A landscape with many peaks, sampled at points; each row gives a point and its height.
A climber steps from a point to the highest of its 2 nearest points, and stops where none of them is higher. Distance is the straight distance between rows; heights are no part of it.
z680 h=484: [ 83 151 133 154  85 102 134 144 111 122  77 192 137 103 123 158 158 104
 120 184 159]
z962 h=778: [113  98 145 134 117 183 163 134 137 137  91  87 124 149 165 138 116 139
 119  77 120]
z956 h=710: [131 117 156 114 162 111 127  77 136 117 108 124  87  68  81 109  98 152
 162 119 101]
z509 h=554: [119 111 116 146  94 182 163 146  75 170 157  91 142 131 134 113 139 193
  88  57  87]
z898 h=635: [134 162 113 152 112  90 125 121 105 108 145 142 131 181 143 102 171  95
  87 127  80]
z986 h=415: [ 94 156 133 157 166 114 111 120 151 138 152 119 156 112 113 132 119 123
 150 132 128]
z537 h=647: [126 167 114 138 117  82 112 129 112 108 143 159 130 174 154  89 189  91
 101 166 111]
z841 h=892: [162 127 107  67 172 130 101 120 155 124 187 150 136  79 139 146 103 132
 157 188 225]
z612 h=720: [155 118 115 106 153  69  77  83 125  71 138  92  81 112  93  98 101 120
 133 138  98]
z336 h=787: [154 131  96 115 173 159 166  99 175 136 156 159 135 116 120 128 130  95
 176 155 171]
z87 h=599: [127 139 151 141  67 133 190  94 110 119 124 221  97 109 131 113 162 127
 157 124 123]
z443 h=702: [148 108 125 139  52 170 193 153  65 152 110 143 108 142 111 113 161 151
  98 129  99]
z787 h=637: [109 131 124 165  67 119 181 114  95 114  99 183  94 112  98 132 171 107
 124 167 145]
z359 h=42: [164 105 162 100 146 134 108 103 184 105 144 126  97 113 116 127  80 116
 171 118 162]
z71 h=465: [104 164 116 155  91  95 120 161 100 122  72 168 137 137 142 131 162  93
  87 170 138]
z737 h=58: [154 115 158 113 123 140 114  89 176 101 149 127  96 141 134 111  81 132
 163  80 116]
z988 h=613: [112 143 131 133  99 153 127 179 140 131  56 117 147 161 169 147 123 104
  96 134 134]
z375 h=620: [129 160 117 161  94 106 136 118  89 114 139 130 135 177 144  96 160 125
  83  86  64]
z653 h=534: [121 139 139 149 104 114 110 156 107 109  86 107 145 183 156 119 146 106
  65  99  85]
z318 h=741: [142  85 135 125  42 188 182 171  57 168 125 134 125 140 134 126 156 181
 100 108  94]
z189 h=664: [117 173 115 122 152 110  91 146 152 133 163 150 160 132 149 128 135 110
 138 168 163]
z571 h=687: [144 123 119 141 138 190 203  83 147 155 142 132 128 104 114 124 112 144
 150  75 116]
z816 h=630: [136 153 103  96 171  70  32 128 122 103 173 109 142  89 113 132  99 124
  92 183 163]
z915 h=645: [119 164 107 112 163  87  51 142 140 115 178 130 157 124 138 131 119 112
 111 170 165]
z384 h=660: [120 137 129 151  68 130 176 136  97 132  84 160 113 141 121 120 168 114
 101 161 125]
z774 h=556: [114 173 107 127 163 125  58 147 140 109 123  88 158  95 133 149  84 116
  78 155 156]
z290 h=580: [116 128 119 152  87 145 152 134  84 141 142 103 132 147 145 110 135 169
  80  39  66]
z4 h=28: [160 113 147  93 164 129 106 113 173 108 108 124  96  78 105 128  73 121
 155 151 174]
z23 h=389: [106 143 144 133 182  97  98 112 157 140 175 138 142  93  96 125 121 138
 178 147 155]
z297 h=638: [154 103 114 144 137 192 226 104 145 175 125 155 153 126 116 157 128 131
 163  98 119]
z352 h=718: [150  54 120 120  92 207 190 183  86 184 122 126 135 144 131 163 142 172
 145 132 101]
z126 h=114: [117 113 141 147 128 103  90 108 133  67 137  79 122 146 136 130  91 134
 112  70  59]
z415 h=755: [158 123 102 105 166  76  73  98 141  78 174 104  91 123 105  93 130 108
 135 153 132]
z527 h=512: [ 92 140 154 142  88  99 132 144 127 119 101 218 129 103 136 150 153 110
 162 178 153]
z983 h=363: [135 121 158 119 141 109 106  94 162 131 202 151 124 135 115 111 119 135
 185 115 133]
z450 h=469: [124 132  76 133 152 178 139 173 136 154  85  89 155 122 139 172 102 123
  94 153 176]
z20 h=646: [131 132 137 133 156 123 140  74 122 116 111  90  92  78  87  99 111 165
 131  98  86]
z157 h=738: [145 122 109 135 105 193 194 100 128 150 151 115 128 117 130 102 120 162
 117  48 104]
z756 h=544: [106 123 169 127  91  88 145 129 125 123 139 231 121 113 147 130 178 122
 185 164 145]
z108 h=130: [118 126 124 155 144  73  74 112 123  71 156  90 146 157 123 131 111 108
 109  90  63]
z698 h=682: [143 143 109 144  64 146 196 130  84 142 111 156 107 154 115  94 177 123
  96 140 109]
z765 h=568: [138 121 120 140 101 141 134 161  88 124  96  86 130 190 154 115 155 111
  56 112  90]
z804 h=237: [109 145 163 132 129  96  56 159 161 124 134 126 163 144 140 152  84 125
 143 113 126]
z392 h=711: [126 153 105 110 130 122 144 143 148 138 137 194 141 133 156 135 158 101
 166 186 161]
z70 h=838: [142 111 160 103 157  68  86  89 125 114 122 128  89  84  72 108  99 150
 164 134 107]
z995 h=92: [121 134 155 142 110 127 104 116 153  96 130 112 119 158 162 124  99 135
 128  65  77]
z148 h=633: [115  70 133 127 133 205 167 136 117 166  99  63 118 142 157 152 122 161
 117  96 140]
z703 h=600: [124 154 106 124 174  80  46 129 126  84 132  88 135  98 110 135  98 110
  86 154 142]
z255 h=662: [130 168  96 138 106 105 155 139  97 135 125 165 129 170 135 100 191  90
 103 177 131]
z180 h=606: [128 143 119 146  61 123 156 125  79 117 122 143 121 157 152  97 149 147
  73  69  69]
z667 h=733: [125 115 116 144 131 161 154 108 116 133 127  58 116 135 120 107 132 157
  91  71 100]
z47 h=583: [113 137 124 131 183  98 109 116 116 125  81  80 110  71  86 111 123 132
 103 150 116]
z827 h=686: [123 163 114  92 127 108  98 158 145 130 162 189 151 131 174 137 144 115
 151 184 176]
z498 h=616: [120 124 126 130 171 110 142  89  98 124  76  74  95  78  84 102 127 154
 112 124  80]
z949 h=661: [107  79 126 147 135 160 136 138  81 147 124  41 134 157 126 128 146 160
  82  88 102]
z144 h=844: [158 138 114  79 160 108  69 125 152 114 170 126 120  88 120 124  90 130
 133 172 205]
z241 h=792: [135 130 122 136 117 161 156  94 142 117 143  99 111 129 142 103 116 150
 112  54  93]
z692 h=376: [126 132 147 127 176 111 119  78 152 132 179 134 116 100  92 108 119 140
 179 125 134]
z806 h=150: [108 149 133 150 142  77  56 145 126  90 136 106 166 164 136 142 127  91
  92 114  84]
z342 h=497: [113 130 113 146 174 163 158 125 145 158  97  82 139  98  94 146 118 132
 130 133 136]
z143 h=326: [113 132 179 118  96  76  81 151 140 137 159 193 136 150 148 128 135 124
 175 134 136]
z478 h=579: [143  78 113 136 140 211 211 126 130 179 113 114 145 128 112 163 126 150
 153  92 128]
z247 h=683: [132 164 101 127 123 125 157 139 132 144 129 170 135 159 146 117 169  91
 135 176 142]
z712 h=456: [108 144 127 162 157 147 160 121 140 160 128 111 157 121 106 134 126 131
 141 111 125]
z474 h=672: [133 174  90 112 127 152 132 165 146 137 110 176 160 123 171 178 104 106
 128 178 173]
z555 h=809: [149 114 114  63 155  61  48 125 120 111 193 110 119  99 109 121 110 145
 132 167 202]
z407 h=353: [137 131 164 107 112 109 122 103 148 124 193 182 126 155 145 109 143 136
 191 113 123]
z849 h=618: [112 129 155 147  63 115 161  92 115  88 112 205  82 107 121 120 163 114
 145 154 146]
z745 h=73: [145 129 165 123 101 136 111 121 170 102 125 142 102 160 166 122  98 116
 151  95 111]
z31 h=498: [119  67 108 128 141 196 163 182 105 187 111  59 150 138 118 166 135 154
 131 142 139]
z709 h=541: [115 128 130 134 175 136 130 115 138 128  78  79 120  79  98 133 107 133
 115 137 140]
z720 h=545: [127  67 130 129 147 205 184 113 118 163 110  68 115 107 114 144 120 161
 134  88 137]
z292 h=574: [122 141 163 127 101 124 165 113 138 129 130 224 121 133 143 122 154 123
 178 135 123]
z447 h=705: [150  95 154  78 144  40  66 102 115 132 133 130  96  84  75 119  92 150
 163 141 155]
z535 h=427: [134  91  93 125 145 197 170 177 135 170  87  80 140 142 130 172 125 130
 121 143 163]
z547 h=649: [136 117 136 131 148  92  88  90 149  90 134  94  96 121 108 110  99 132
 131 110 104]
z435 h=836: [165 127  94  80 174 147 132 122 176 129 171 171 139  99 138 146 121 103
 183 174 203]
z541 h=345: [134 108 175  93 101  79  99 131 142 138 196 180 124 165 148 115 143 141
 185 115 147]
z193 h=300: [118 137 162 123 127  78  62 146 155 136 164 156 146 151 147 138 111 119
 161 129 143]
z461 h=762: [126 169 116 123 114 147 113 174 146 126  80 145 158 134 173 163 104 103
 101 158 160]
z913 h=783: [157 107 121  83 159  63  62 108 130 100 179 110  98 105  99 101 123 129
 152 157 168]
z654 h=604: [128 106 112 146 141 140 125 150  91 126 120  46 148 183 135 122 154 124
  56  96  91]
z733 h=614: [ 99 117 149 137 109 162 134 160 131 136  74  98 140 165 172 146 124 130
 103  93 112]
z251 h=179: [ 97 151 156 143 119  90  64 161 144 117 116 134 165 158 153 140 116 108
 110 119 104]
z320 h=837: [126  91 141 136  73 194 208 162  86 181 102 139 138 139 128 151 149 165
 139 105 101]
z166 h=509: [118 158  95 136 164 152 110 155 140 127  97  84 160 112 130 160 101 115
  86 150 167]
z881 h=19: [152 114 133 113 182 159 149  97 173 121 103 115 111  70  97 132 100 121
 159 133 155]
z900 h=747: [145 137 101 119 145 148 184 118 155 149 140 192 147 133 142 137 154  95
 184 156 155]
z513 h=496: [114 155 138 153  96  89 104 164  93  99  73 136 145 166 139 125 161  88
  59 136 105]
z821 h=582: [118 137 140 146 156 126 117  91 155 113 137  93 105 115 108 112 106 141
 133  93  97]
z74 h=608: [126  72 115 129 107 184 177 198  94 189 101 106 150 162 124 168 147 153
 134 148 121]

Where does a climber stop that starts at each point below?
z4: z70
z180: z392
z821: z841
z774: z392
z513: z241
z108: z70
z292: z320
z983: z70
z881: z70

Call two points neighbours if one is among the 2 nearest of the other. Go from one point of each pair to the other, from neighbour to neighbour, staying as high as possible. Name the lowest point that can't be avoided.
z962 / z70: z988
z841 / z70: z447
z70 / z320: z71
z461 / z70: z474
